Each row is a point on a landscape with many peaks, with its height.
A climber steps from a point to whichever of its 3 nearest points has the largest rise for the distance, and stops where none of them is higher. Distance is the straight distance between rows; heights are no part of it.
sesu: [ -8  23  -9   8 -13 -10 -22  15  22 -35 -13  16  33  -5   7  -2  10  15
   6  -4   5  -3 -11  17 -35 -35 -10   2  16 -30  -7  -2   7   8   9  -1
  -7 -42 -11  -3   1  -9 -14   6   7 -10 -14 -12  -1  18  11  29  15]  (h 460)
nug: [-11  -5 -13  -2 -19   3 -17  -2  27 -27   6   3   3  -4  -1  -9   4  -8
  19   5  11  16 -15   4 -25  18 -22  10 -30   9 -19 -14 -16  -2  -9  16
 -10  -7  50  -1  -4 -27   6   0   3 -12 -28  -6 -22 -14 -17  11 -28]  (h 689)
Las: [-14   4  -7 -11  -2  15 -19  -2  -1  -5 -14   2   3   5 -10   0   5  11
  22  -6   4   0   8  -2  -1 -24  13   8  15   4 -12 -14 -12  18   8  19
 -13 -13   0 -12   2  19 -16   3  -5  -2  16  -7  24   5  11  22  33]  (h 609)
ferat: [  0  -3  30   2   0  68 -15 -15 -45  24 -37 -10  -6  21 -40  -1  23  -8
  32 -13  -7   9  14 -13  27 -11  21  -6  -7  -1   3 -18 -14  12  37  31
  -8  16  -9  -9  -5  31  19 -17  -9  -1  32 -14  28  -6  18   9  40]  (h 662)
moke: [  7 -25   4  -7  -2  20   5 -27   4  13  -2 -33  -2  -3  -4 -28   4 -25
   5 -13  10  29 -32 -11  23  50 -17  25 -41  27 -11  -8 -23 -14 -23   9
  -8  17  38  25   3  -6  34 -21   7  -9 -24  31 -22 -40 -21 -10 -39]  (h 499)
gofo: [  7 -23  -9   5 -11  31  -8  12 -33  15 -17  -8 -20  20 -18  32   0  -5
  12   8   8   9  41  -2  36 -29  20   0  16  14  19 -25  -1  -6   9 -25
  -5  10 -22  -8   9  26  -8   7 -16  -8  27 -25  40   2   5  -8  63]  (h 400)
Pubu: [  6 -26  23  -3   0  42 -20 -30 -11  11  -9 -24  -4  13  -9 -23  17 -39
   6   2  -1  26 -21 -18  19  39  -4  22 -53  16 -17 -18 -14   5  -5  29
 -15  21  26   7   1  -8  40 -13  -1   0  -1   8 -12 -37  -7 -12 -23]  (h 541)
lasa: [ -7  25 -10  -8  10 -28  10   5  16  -4   4  15   9 -16   9  -9   1  25
 -12  -6  -5 -11  -3   9 -20 -10   2  -2  20  -6 -10   9  13   8  -2  -6
  -1 -12  -8  -2   4   1 -21   1   1   2   1   3  -6  15   6  -1  -3]  (h 642)
madul: [ -7  -5  -4 -15   5  11   4 -13 -32  19 -11 -13  -8   9 -10  -5   5  -6
  17 -13  -1 -11  13  -9  18  -9  12  -5   1  16  -9 -12  -7   8  18  13
  -4  12  -7 -19  -1  24  -7  -9  -7   7  23   9  19  -3  -8  -8  35]  (h 618)
Bova: [-12  24 -13   1  -8 -20 -10   6  33 -29   6   8   5 -19   3  -8  -5  -2
   2   3  12  -2 -13  10 -34  11 -18   2  -3   1 -13  -1   2  -5  -4  10
  -9 -16  32   0   0 -29  -4  12  17  -8 -30   0 -25  -5 -15   7 -37]  (h 685)
zupe: [ -4   0 -10 -13  -3   2   1   2  -1   7  -5   8  -2   4   0   4   1  11
  18  -4   3  -7  15   6  10 -24  10   7  15   4  -8  -7   0  12   1  -1
 -12 -10 -15  -6   5  16 -21  -5 -14  -4  21  -9  25  11   5  11  36]  (h 561)
tuno: [  5 -19  47   5   2  67 -36 -29 -32  16 -28 -22   5  27 -31  -4  20 -35
   8  -3  -9  24  -9 -18  20  11   3   6 -42   1 -11 -19 -12  15  16  46
 -14  12   9  -7   3   4  33 -12  -2   6  22 -16  -5 -31  17   2  -8]  (h 150)
nis: [  1 -27   6   0  -3   3  13 -28 -14  16   1 -34 -11   0  -5 -20   8 -22
  -9 -13   8  18 -13 -13  24  42  -1  13 -35  30  -1 -15 -12 -12  -1   8
   2  28  29  24  -1 -11  39  -2  14  16 -25  43 -18 -34 -28 -14 -36]  (h 597)
vug: [ -1  -1  -6  -3  -2 -19  -3  18   9  -6   3  13   6  -1  11   7  -8  25
 -10  -2  -7   3  10  14  -5 -32   6   5  25  -7   9   3  12  13  -6 -23
  -6 -28 -30   5  12  -4 -20   3  -8 -14  16 -17  19  22   9   0  29]  (h 313)
vezon: [ 23  43   4  32   7 -37  26  21  22 -34  12   6  18 -23   4   2 -13  19
 -22   6   0 -24 -33  13 -16  14 -17 -13  19 -40  18  51  11 -16  12 -14
  18  -8  -6   3  -1 -27   6   5  43  -5 -22   9 -48   1  -5   7 -85]  (h 683)
nofi: [-19  17 -10  10 -16  13 -40  11  31 -41 -13  14  29  13   2   1  18  -1
  25   3   5   1  -8   7 -42 -20  -8  10  -2 -23 -17 -10  -8  14  11  14
 -14 -42  24 -18   0 -13  -9   9   8 -12 -12 -11   0  10   6  42   8]  (h 671)
fomu: [ -7 -10  28  -9   7  22  -1 -33 -39  21 -21 -29  -8  12 -15 -16  19 -29
   1  -8  -5  -9  -1 -19  26  20  10   7 -26  20  -8  -7   7   7  17  29
   3  26   2 -16  -4  10  26 -16   3  23  13  18   7 -20 -13 -19   7]  (h 687)
Zet: [  4  -5 -12  -8  19 -26  34 -16 -15  16  12 -29 -20 -15  -4  -6  -8   8
 -23 -13   0 -11   1 -19  12  30   7 -10  -1  23   3  10  -7 -19   3   8
  21  33  18   0  -2  10  17   1   9  26 -13  46 -14 -14 -30 -10 -19]  (h 406)
rabun: [ 13 -15 -13   7  -7  -6  24  -8  19   0  20 -22  -9 -25  -7 -19 -11   8
  -4 -11  19  20  -6  -5  10  48 -21  17  -2  22   2   8 -24 -33 -18  -4
   9  19  51  35   4 -17  28  -8  13 -10 -36  48 -33 -24 -37   8 -58]  (h 583)
kozu: [  7 -26  35  -2   0  64 -25 -27 -15  19 -18 -16   5  24 -24 -17  17 -43
  10   7   0  36 -27 -20  21  23 -13  18 -58   8 -24  -6 -22   9  -8  32
 -18  14  16   8  12 -12  38 -18  -4   1  12 -10 -17 -36   8 -14 -21]  (h 440)
zodug: [ -3  -3  32  -3   0  47  -8 -28 -38  19 -27 -15 -10  16 -21  -5  19 -22
  23 -17  -9  -4  11  -8  27   1  11  -3 -16   6  -5 -11  -5  15  34  34
  -2  22   0 -15  -4  18  20 -23  -1   9  30   6  19 -13   9  -5  29]  (h 634)
Fadi: [ 11  -8 -18 -15  23 -14  57  -9 -23  32  10 -16 -25 -13  -1  -7  -9  -1
 -13   6  -9 -26  13 -14  22  22   1 -27  -3   8   5  17   8 -11  -1 -17
  34  37 -13   0 -14  40   2  -2 -12  23  -5  46   8   0 -13 -27  12]  (h 487)
nevo: [  1  -3  -8   5 -14  18 -22  11   7 -19 -16   6  18  18 -10  14  11  25
  12   6   5   9  15  12  -2 -49  10  23  31 -12   3 -23  -6  11  -2 -16
 -14 -34 -23   6  15  16 -16  14  -9 -26  13 -16  27  20  24  23  41]  (h 345)
pif: [  3  41  -9  19  -1 -25  -6  30  30 -43 -11  11  36 -14   5  -8   0  -6
  -4   9  15  -2 -32  10 -43  -1 -30 -11  13 -38   3  29  13 -20  16  -1
   0 -32  15  -1   0 -45  -3   3  36 -11 -23  -5 -42   4 -11   3 -49]  (h 556)
fone: [  3  26  -5  -1  21 -40  29   8  15 -15  15   9  -2 -20   5  -3 -13  31
 -17  -5  -6 -21 -12   3 -15   5   0 -12  25  -3  -2  29  12  -3  -1  -9
   9   0  -7   9  -5   0 -11   5  12   0 -13   6 -16   3   3   0 -34]  (h 338)
zusil: [  5 -20  -8  11  -2 -16 -16  25  -8   8   5   7  -2  12   5  42 -24   6
 -23   9   1   7  30   9   5 -31  17  -2  24   3  27  -6  24   2 -13 -40
   3  -8 -33   5  12   1 -19  19 -10 -10  19 -27  27  21  11  -3  47]  (h 388)
mebos: [ -4  30 -19  13   5 -28  10  18  39 -32  17  10   7 -19  -3  -8  -6  12
 -22  -1  14  -9 -24   5 -22  17 -25  -2   6  -3   4  17  -2 -20  -4   2
  10  -3  31   5   6 -33   0   8  26 -10 -33   7 -36  -3 -24  10 -63]  (h 649)
Lib: [  0  -8  -6 -11  20  -2  33 -15 -36  32  -3 -21 -13  -6  -1 -10   3 -15
  -3  -8  -4 -19   3 -17  26  18   7 -14 -15  22  -2   1  16  -7  14   3
  23  34  -1  -5 -19  35  14  -8  -5  25   4  28   0  -7 -21 -27  15]  (h 630)
dun: [ -4  11 -19   4   7 -34  23   0  16 -12  21   0  -8 -25  -1  -7 -15  19
 -25  -6   2 -21  -9   0 -14  21  -7  -3  10  12  -4  12   0  -2  -6   6
  13  11  26   4  -6 -12   0  13  14  10 -26  19 -27  -8 -21   4 -51]  (h 537)
lov: [-15  20 -16  -9   4 -25  10  -7  16 -11  14   3   0 -14   5  -7  -1  19
  -6  -6   2 -17  -5  -3 -16   5   1   0  12  -1  -9   2   3  11   2   6
  -2  -3  13  -4   0   1  -9   9   5   6 -13   7  -7  -3  -4  -1 -11]  (h 726)
Tuben: [-12  17  -8   1   5 -20 -13   4  23 -22  -4  16  13 -12   6  -8   6  10
  -1  -9   7 -14  -6   9 -31 -17   0   4  12 -14 -16   3   2  12   9   6
  -3 -27   5  -2   2 -10 -16  11   8  -6 -13  -6  -4   7   3  16  -7]  (h 515)
marur: [-16   2  -8  -9  -5   7 -18 -14   5  -8   4  -2  -5  -6   2  -7  -2  -8
   7  -2  11   7  -7   4 -11  15 -10  16 -19  10 -22 -19 -19   6  -3  25
 -15   0  35  -3   4 -15  -3   8   6   4 -18   3 -11 -20 -12  17 -15]  (h 675)
tume: [ -5 -16   9  -6 -22  42 -37 -10   6 -17  -1   2   8  21  -1  -2   6 -19
  33   6  -2  29  -7   1 -15  17  -5  10 -44  -4 -28 -15 -33  -1  -9  37
 -20 -10  43  -8  -2 -13  14  -1 -14  -9 -17 -23  -3 -26  12  29 -12]  (h 663)
fipa: [ -5  -2  -2  -1 -13  16 -16   4  -9   0 -11   7  11  15  -8   7  14  18
  28  -8   6  -4  13   6   2 -27  14  18  22   0   1 -12  -4  10  12   0
 -23 -11 -15  -3   5  19  -9  -3 -18 -15  23 -11  28   6  20  20  40]  (h 566)
lige: [ 14  21   4   4  -1 -36  13  20  20 -16  15  19  19 -15  22  -2  -9  29
 -13   2  -4 -13  -9  15 -12 -13  -2  -5  27 -27  14  26  20  -3  -9 -23
  10 -20 -38  12   2 -11 -16  -5   9 -10   3 -11 -11  32  18 -16 -13]  (h 522)
Lop: [ -5   2 -10 -14  11 -16  20 -16  -5  14   4 -13  -9  -8   1  -9   4   8
   0  -8  -2 -18   7  -9   6  16   9  -1   0  15 -10   3  -4   5   8   8
   0  12   4 -14   2  17 -10  -6   4  14  -1  16   2  -6 -16  -7  13]  (h 651)
zisef: [  7 -16  20  17  -3 -29 -27  31  -1   7   4  20  11  24  39  44 -30   6
 -46   5  -9   9  10  16   6 -30  18 -14  24 -11  51  19  39  -6 -21 -44
  28 -16 -48   4   8 -25  -4   9  -2  -1  14 -17  11  45  28  -7  24]  (h 536)
zis: [ 27  25  13   5   8 -41  26  23  22 -10  22  22   8 -20  17  -2 -11  25
 -11   8 -11 -18  -8  14  -5   1  -4 -11  26 -25  20  35  19  -7  -7 -34
  17 -10 -32  11  -6  -4 -15  -4   8   1  -6   5 -15  28  16 -17 -35]  (h 518)
gatib: [ -9  30 -16  12  -2 -23   0  16  36 -35   9   7   7 -18   1  -9   0  -2
   1   4  13   3 -18  12 -34   9 -30   1  -4 -15  -5  12   1 -11  -5   0
  -5 -25  34  -1  -2 -36   1   7  30 -13 -36  -3 -36   6 -17   8 -50]  (h 665)
fuza: [  7  30   5   6  -3 -27  -6  15  24 -27  -1  18  38 -19  21 -17  -6  16
  -7   0  -1 -15 -22  19 -32 -22  -7  -5  27 -39   8  30  16  -7  11 -17
  -2 -29 -25   4   1 -15 -25   0  17 -11  -6  -5 -18  17  11  -1 -21]  (h 398)
fanud: [-21   7  -6  -7  -4  11 -27  -9  14 -19  -7  10  10   2  -6   0   8  -3
  19  -7   5  -3   3   1 -22 -11   0   6  -6  -9 -19 -21 -14  11  11  27
 -17 -16  31 -15  -4  -5  -7  11   0  -3  -4 -11  -4  -6   6  36  11]  (h 654)
lipak: [-11  13 -14 -10   3 -11 -12  -2  14 -11  -2  12   5  -7   5  -4   0  15
   0  -3   0 -15   3   4 -12 -18   6   4  19  -4  -7  -3  -2  15   9   1
 -10 -16   2  -5   1   7 -25   2   0   3  -4  -3   6   9   5  15   8]  (h 563)
Dopu: [  6 -26 -18  -2   4  -4   6  18 -21  27   9   4 -18  14   0  28 -19  -8
 -12  17   0  -2  37  -4  18 -25  17 -13  14  14  14   0  15  -7  -9 -28
  14   5 -26  -2   1  15 -18  10 -22  -1  27 -23  33  16   4 -16  53]  (h 443)
Menop: [  4  24 -14  16   6 -36  27   5  30 -21  23  -1  -1 -20  -8  -1 -16  21
 -22   4  15 -14  -9   7 -13  22 -17  -4  16  -7  12  26  -3 -18   4  -9
  13  -2  23   8   1 -23   4  14  26   1 -29  19 -38  -2 -15  16 -74]  (h 595)
novi: [ 16  -6   6   9  10 -39  26  26  17  11  32  21 -13  -4  27  21 -20  10
 -27  22 -14  -5  10   9   4  -7   1 -18  27  -3  23  20  29  -4 -31 -41
  23   5 -45  11   1   0 -22  12 -11   1  11 -12   4  32  19 -23  -3]  (h 601)
fezez: [ 13   9   4  -1   7 -36  18  28  21  -1  23  22   1  -9  24  13 -19  19
 -21  10 -12   0  -5  18  -5 -11   3  -5  28 -17  20  22  23  -1 -23 -28
  15 -13 -44  11  -2 -12 -21   0  -9  -7  -1  -5  -2  29  12 -20 -15]  (h 565)
sovir: [ 11  -8 -15  -9  21 -31  47  10  -6  22  23   0 -29 -16   6   4 -19  13
 -18  16 -10 -25  13  -6  10  11   0 -25  14   6   8  14   4  -9 -18 -29
  24  24 -21   8 -12  23 -13   1 -20  12   2  21   9   9 -14 -23   6]  (h 310)
moda: [-11  16  -7   4  -9   4 -22   4  18 -22  -9  12  18   5  -5  10  10  17
  17  -6   1   0   5  14 -19 -39   2   9  16 -14  -8  -8  -4  14   0  -3
 -13 -34 -15  -2   2  10  -9   6  -2  -9   8 -14  18  17  18  27  27]  (h 409)
lanak: [ 14 -27 -21  -3  11 -20  47  18 -17  43  25   6 -31  -6  10  15 -18  -7
 -19  26  -8 -21  10  -9  20   3   0 -40   0  10  22  12  13 -17 -28 -37
  37  34 -25   0 -17  22 -14  11 -25  11   0  13  10   9 -10 -26  28]  (h 719)
Lom: [ 10  -7  -9  -3  14 -32  22  14   7  16  20  14 -14 -14  13  12 -18  12
 -17  15 -10 -11  15   9   1 -11   7 -10  21   3  10  14  18   0 -20 -23
  10  -2 -39  12   4   8 -22   2 -16   0  11  -5  13  25   2 -19  22]  (h 533)
Bunop: [ 13 -18  -7  -8   2  25  14  -4 -38  25  -9 -12 -21   7  -8   1   4 -14
  14  -2  -2   2  26  -2  28 -13  13  -9  -1  13  12 -15   7  -9  19  -1
   7  21 -25  -5  -1  24   0 -10 -14   0  31  -7  37   9  -7 -23  50]  (h 582)
kur: [  8 -11   8   6   0 -38  -4  30  13  -1  12  18   7   4  25  25 -24  15
 -28  11 -10   8   9  15  -1 -21   6  -3  27 -15  28  21  25  -1 -25 -46
  13 -19 -50  14   6 -21 -22   7 -10  -6  15 -15   9  36  24 -16  16]  (h 545)
nuve: [  2  36  -1   6   7 -35   1  20  23 -28   0  22  21 -21  15  -5  -3  19
  -8   0   3 -18 -18  15 -29 -14 -10  -5  20 -26  -2  26  13   0  10  -3
   4 -20 -10  -1  -2 -22 -19   3  19  -2 -17  -3 -17   9   7  -2 -26]  (h 299)
Pufen: [-10   3 -10  -9  -7  -8  -5 -18  23 -14   5  -5  -8  -7   2 -14   1 -11
   5  -5  14  15 -13  -2 -15  28 -14   8 -26  14 -11 -10 -15  -4 -10  15
 -11   4  40  10   8 -23   2   7   9   0 -29   6 -21 -19 -21   1 -32]  (h 681)
rino: [  4  -1  62  21   4  71 -29 -30 -45  20 -35 -20   2  19 -48  -7  26 -23
   2 -10 -11  15  -1 -19  17   6   7  -4 -32  -6  -6  -9 -10   8  27  44
  -4  16   1  -9  -6  10  38 -17   1   8  39 -14   6 -24  18   3  10]  (h 12)
Vaka: [  5 -23  13  -6   3  29  -1 -28  -3  13  -4 -17  -5  -1  -6 -28  21 -31
   7  -5   1  29 -31  -9  19  40 -12  25 -48  21 -18 -12 -19   0 -25  15
 -12  17  33  18  -2 -11  34 -17   2  -3 -17  15 -14 -41 -17  -4 -33]  (h 502)
rozam: [-14 -10  27  -3  -8  42 -32 -29 -20   4 -17 -14   1  18 -19  -2  15 -23
  18  -7   6  14  -2 -12   7  14   4   1 -27   1 -12 -22 -21  13  12  47
 -23  12  21 -18   5   5  10  -5   1  10   7 -11   0 -26  12  17   4]  (h 579)
Mir: [  0 -18   3  20 -13  -5 -32  25  -4   4  -2  10  10  27  11  46 -16  16
 -31   7   3  13  22   6  12 -43  22   5  28   3  39  -2  27   0 -12 -50
   2 -20 -33  10  26  -6  -9  17  -4 -12  16 -34  32  22  20   6  48]  (h 353)
finon: [ 14 -19   4  -4  -2  38  14 -15 -48  31 -23 -21 -19  17 -18   4  10 -27
  24   1  -7   2  27  -8  39  -9   7  -9 -10   7  10 -19  -3   2  23   5
   7  25 -28 -15 -11  28  13 -15 -12   9  34  -8  29   4  -1 -28  46]  (h 559)
Ligem: [  2 -11 -18  -9  11  10  29  -6 -31  29  -6  -3 -20   2  -3  -5   4 -13
  13  -2  -2 -10  21 -11  21  -4  12  -9  -5  13  -1  -9   1   0   9 -12
  15  26 -19  -8 -10  35  -1 -15 -16   6  22   6  23   9 -14 -32  42]  (h 564)
donap: [-14   0  -5  -5 -17  17 -33   1  19 -20  -4   6   6   1  10  -8   7 -12
  27   7   5  16  -3   4 -23  12 -10   9 -27   4 -23 -19 -24  -3 -11  28
 -20 -19  49  -5   0 -22   0   5  -1  -6 -24 -15  -7 -14  -8  23 -17]  (h 682)
vod: [ -6 -13  15 -19  -5  32 -21 -31  -9  13 -12 -15  -1   8  -2 -15   9 -21
  14  -8   1  14 -13 -12   7  18  -1   3 -32  17 -17 -13 -13  11   7  28
 -16  17  31  -6   2  -5  19   0   6   8   8   1 -12 -37  -8   1 -10]  (h 603)
luv: [  3 -17 -16 -10   9 -24  34  22 -14  36  20   6 -30   1  12  22 -22   1
 -23  22  -5 -10  22  -7  14  -7   6 -22   7  11  18  11  15 -16 -19 -34
  22  26 -21   1  -3  11 -14  -2 -23   4  15   0  15  13  -4 -22  38]  (h 399)
Zozis: [  7 -14  18  10  11 -35  17  36   5  20  29  22  -8   2  35  36 -33  -4
 -42  26 -17  -5  13   6   7 -10   9 -24  19 -13  42  22  27  -8 -38 -45
  30  11 -42   2   0 -12 -15  15 -14  11  11  -7  -2  24  20 -22   3]  (h 656)
tud: [  7 -29  46   4  -5  75 -45 -22 -20  15 -21 -15   4  22 -30  -9  20 -28
  13   6  -7  41 -19 -20  13  15   2   7 -49  -7 -22 -18 -22   5   1  44
 -18   2  17   1   4  -4  39 -12 -13   2  17 -21  -5 -35  19   6  -9]  (h 277)
Rimuk: [  7   8  -9  -4  23 -41  46  10  14   7  27   6  -9 -17   8   2 -12  29
 -15   1  -9 -23  -5   0   0  14   0 -19  20  -1   4  27  10   2  -6 -23
  12  12 -14   9  -6  17 -14   4  -8   6  -7  21  -1  16  -3  -8 -12]  (h 339)
Luk: [ -5 -13  -5 -10  -5  -4   3 -23   8   3  10 -14  -8  -4   2 -17  -4  -9
  -8  -4   9   8  -6 -10  -3  30 -14  13 -17  29 -12 -14 -12 -11  -4  10
  -4  26  37   8   6 -11  18   3  14   7 -25  26 -23 -24 -19  -1 -37]  (h 672)
zanaf: [ -5  -4  29   6  -9  62 -31 -24 -40   5 -30  -8   1  22 -27  -5  25 -14
  26 -10  -4  14   7 -13  19  -1  17  -2 -15  -1  -3 -24 -25  16  25  40
 -13  14   9 -24  -4  16  18 -12  -5   6  16 -13  11 -27  14  19  19]  (h 550)
dor: [-14   4  -1 -12  -4  16 -14 -18 -12   8 -11  -4  -3   8  -3  -7  10  -5
  16 -12   0  -5  10 -12   1  -8   8   9   2  12 -14 -24 -12  15  17  25
 -12   9   9 -15   0  17  -1  -3  -6   5  10   4   8  -7   6   8  20]  (h 647)
tav: [-11   2  -4  -8  15  -9  14 -25 -14  19  -2 -14 -18  -3  -3  -7   6  -4
 -10 -15   2 -18   2 -18  10  18   3  -2  -6  23 -10 -10  -2  -1  12  13
  -2  28  18  -8  -2  11   4  -8   2  16  -7  19   2 -14 -18  -6   0]  (h 658)
kugif: [  2  -3 -18  -4  -5 -13  14 -14  26  -8  16 -15  -9 -16  -3 -21  -4   1
  -6  -9  21  21 -17   0  -1  45 -26  14 -20  23  -5  -3 -21 -18 -19   5
   0  18  52  30   2 -15  22  -6  11  -9 -36  23 -28 -22 -33   7 -53]  (h 648)
varu: [ -1 -14  11 -11  -2  19   1 -27 -14  13  -9 -32 -11   2  -6 -25  12 -30
  -6 -11   5  17 -29 -12  17  43  -4  20 -32  33  -8 -19 -11   1  -8  15
 -11  19  28  16  -2 -10  35  -8  10   7 -11  22 -13 -32 -21 -13 -29]  (h 539)
somaf: [ -2 -10  -8  -3 -12  28  -7  11 -19   9 -19   3  -5  16  -9  20  11  12
  27  -1   5   4  28   1  17 -35  22   9  22   1   7 -16  -9  11   7  -9
 -15   0 -16  -2  12  25 -12   2 -17 -15  22 -17  39  11  13  13  56]  (h 510)
Sof: [  0  11 -11   8  -2 -16 -12  15  18 -17   1  19  28  -5  12  -5  -1  29
  -2  -7  -3  -4  -5  15 -20 -30  -2   8  30 -25   2   9  18   9   2 -20
  -7 -37 -28   1   0  -4 -19   3   0 -11   5 -11   4  25  14  10  16]  (h 381)
Nos: [  1   5 -21  -9  17 -28  40 -10  -3   5  19 -17 -19 -15   2  -4  -7  15
 -20  -8  -9 -24   4  -6   1  23  -5 -10  13  18  -2  19  -3  -6   6   0
  15  25  11   1   0  17   6   0   4  21 -15  36  -8  -8 -20  -1 -17]  (h 532)
bas: [-15  11  -9   6  -9  -7 -20   3  33 -32   2   4  12  -6   1  -9  -2  -4
  11   5  14   7 -12   9 -37   6 -19   7 -14  -9 -25 -10  -6   2  -4  12
 -17 -26  41  -5   3 -27  -3  11  10  -9 -28  -8 -18  -7 -16  18 -23]  (h 695)
Pofo: [ 16  35   4  18   5 -38  31  18  23 -18  21  11  15 -21  14   2 -12  27
 -14  -2 -13 -30 -17  13 -10  14  -8 -13  31 -19  11  41  12  -7   5 -26
  17 -10 -19  12 -11  -5  -4   2  22   5 -12  16 -32  16  14  -1 -58]  (h 447)
Vizo: [ 10 -16 -22  -5   8  -7  29   6 -33  36   4  -7 -30   0   3  10 -11 -13
   0  12  -2 -11  26  -4  24 -11  12 -15  -2  15  13  -1  10 -11  -7 -26
  20  23 -22  -8  -7  28 -14   0 -21   2  20   1  22  10 -10 -28  46]  (h 521)
leta: [-10  28  -6  17  -8 -10 -11  19  39 -38  -3  16  33 -10   3  -9   5  -8
   5   8  11   2 -25   7 -52 -11 -26   4  -5 -35  -7  17  10  -7  11   4
  -8 -34  18  -8  -6 -40  -2   8  26 -15 -23 -18 -36   1 -10  10 -36]  (h 661)
toze: [  8 -12   1   5 -12 -13 -26  18  13 -13  -4  15  19  10   9  23  -9  21
 -11   7   0  15   8  18  -3 -39  11  13  28 -15  17  -3  11   1 -14 -37
  -7 -28 -39   6  19 -10 -16  14  -4 -18  16 -23  24  34  19   0  32]  (h 285)
tuza: [-12  -5   9  -6 -10  37 -28 -18  -1  -4  -6  -7  -3  12  -6  -7  13 -24
  22  -4   1  16  -6  -4   1  13   1  16 -34  13 -20 -15 -26   8   4  43
 -18   3  29  -6   2  -8  10  -1  -2   0  -5  -7  -6 -26  -1  11 -11]  (h 632)
buro: [-19  12  -3   3 -16  18 -40  -1   5 -24 -10  13  21  12   0  11  11   5
  24  -4   6   3   5   2 -20 -26   1   8   6  -8 -13 -19 -13  15  15  24
 -18 -26  16 -16  -2   2  -7  11  -2 -11  -1 -13   6  -3  13  40  15]  (h 653)
Tate: [  8 -12 -20 -11  18  -2  47  -6 -45  41   1 -17 -23  -8  -5  -9   1 -15
   0   2 -10 -12  14  -8  28   6   9 -19 -11  18   1  -3  19 -13   4 -12
  27  38 -22  -6 -22  34   6 -15 -16  13  16  22  12   1 -20 -40  30]  (h 596)
fev: [-12   4 -15  -8   2 -18   7   1   4   3   3  11   0 -10   6  -3  -2  21
   4  -5  -6  -9  14   7  -6 -13   6   1  21   3  -9  -2   3   8   5  -2
  -6  -4  -9  -7   1  18 -21  -3  -6   1   8  -1  10  11  -1  -2  24]  (h 555)
mes: [  5 -25  21  -7 -14  54 -35 -24  -6   0 -15  -8   4  19  -7 -14  17 -31
  21   6  -2  40 -23 -15  11  21 -12  16 -57   5 -27 -19 -31  10 -13  34
 -22   2  29   0   1  -8  33 -14  -6   0  -2 -17  -3 -38   6   7 -16]  (h 352)
Paba: [ 23  -3  29  12  -9  63  13  -8 -60  23 -34 -10 -15  19 -42   4  17 -31
  17  -7  -6   8  30   0  48   0  14  -8 -15  -7  21 -24   6  -2  39  10
  14  14 -28  -7 -22  26  21 -28 -12   1  48 -15  42  17   5 -30  51]  (h 504)
fabek: [-19   0  12  -1 -14  47 -38 -12 -11 -11 -27  -3  13  22 -10   4  12  -1
  37  -4  -2   6   9  -5   1 -18  13   4   0  -3  -8 -21 -24  16  18  35
 -25 -10  16 -15  10  15   3  -3  -6   0   9 -10  17  -8  20  41  29]  (h 625)
Zeni: [-19   2  -5 -12  -2  -1  -1 -22  -2   2   5   0 -10  -4   6 -15   7  -6
   6 -12   5 -12   4  -4  -1  14  -2   6 -12  17 -18 -12 -14  11  11  22
  -7   9  21  -8   3   2   2  -4   1  12  -9   6   0 -16 -11   7  -8]  (h 674)
vured: [-12  17 -11  14  -5  -5 -31  20  44 -46 -10  13  29  -1   9   0   8 -10
  15   2  10   4 -18  11 -43 -11 -20   2  -3 -29 -15  -1   1  -5   3   8
 -16 -43  28 -12  -3 -36  -5  11  12  -8 -24  -7 -23   9  -7  27 -16]  (h 684)
vapep: [  1  -3  -3  14 -24  14 -36  26   1 -11 -20   6  16  24  -5  36   5  24
  -4  10   9  16  16  11   6 -54  22  22  33  -9  20 -18   4  -2 -11 -39
 -20 -37 -35   8  24  -3 -10  16   1 -18  14 -32  40  22  27  21  46]  (h 272)
Nogu: [ 33  -8  36  16  -8 -36  10  37   0  -2  33  20   4  10  52  30 -22  -2
 -23  19 -21   5   1  16   1   5  -4 -22  23 -38  62  34  36 -17 -30 -46
  32  -1 -55  15 -11 -19  -5  10   0  15   4  -7 -11  33  37 -29 -32]  (h 728)
kone: [ -5   0 -12 -10  17 -29  36   2   5   9  17   8 -15 -15   5  -2  -6  13
  -9  -5  -3 -24  13  -5   4   2   5  -9  17   5  -3  12   8   3  -5 -13
   8  13 -12   2  -7  21 -16  -2 -11   5   4   9   9  11  -3 -10  23]  (h 485)
Dapi: [ 13  13  -3   3  11 -43  45  19  18   8  29  17 -13 -16  13   4 -20  28
 -20   5 -15 -20  -5   7   1   7  -1 -10  21  -3  14  36  17  -5 -16 -28
  23   5 -26  13  -6   8 -18   2  -6   0  -9  12   0  22   2 -15 -16]  (h 408)

Where does a climber stop that starts at each point below?
Rimuk -> lov
Sof -> lov
Mir -> bas
vapep -> bas

Call two points neighbours if one is among the 3 nearest of the other. Go from one point of each pair to the other, from neighbour to neighbour, staying as high as possible. Name the lowest point that can't be avoided.
lanak, fomu -> Vizo
Nogu, Pubu -> kone
bas, ferat -> zodug
vezon, lov -> fev
bas, fomu -> tav
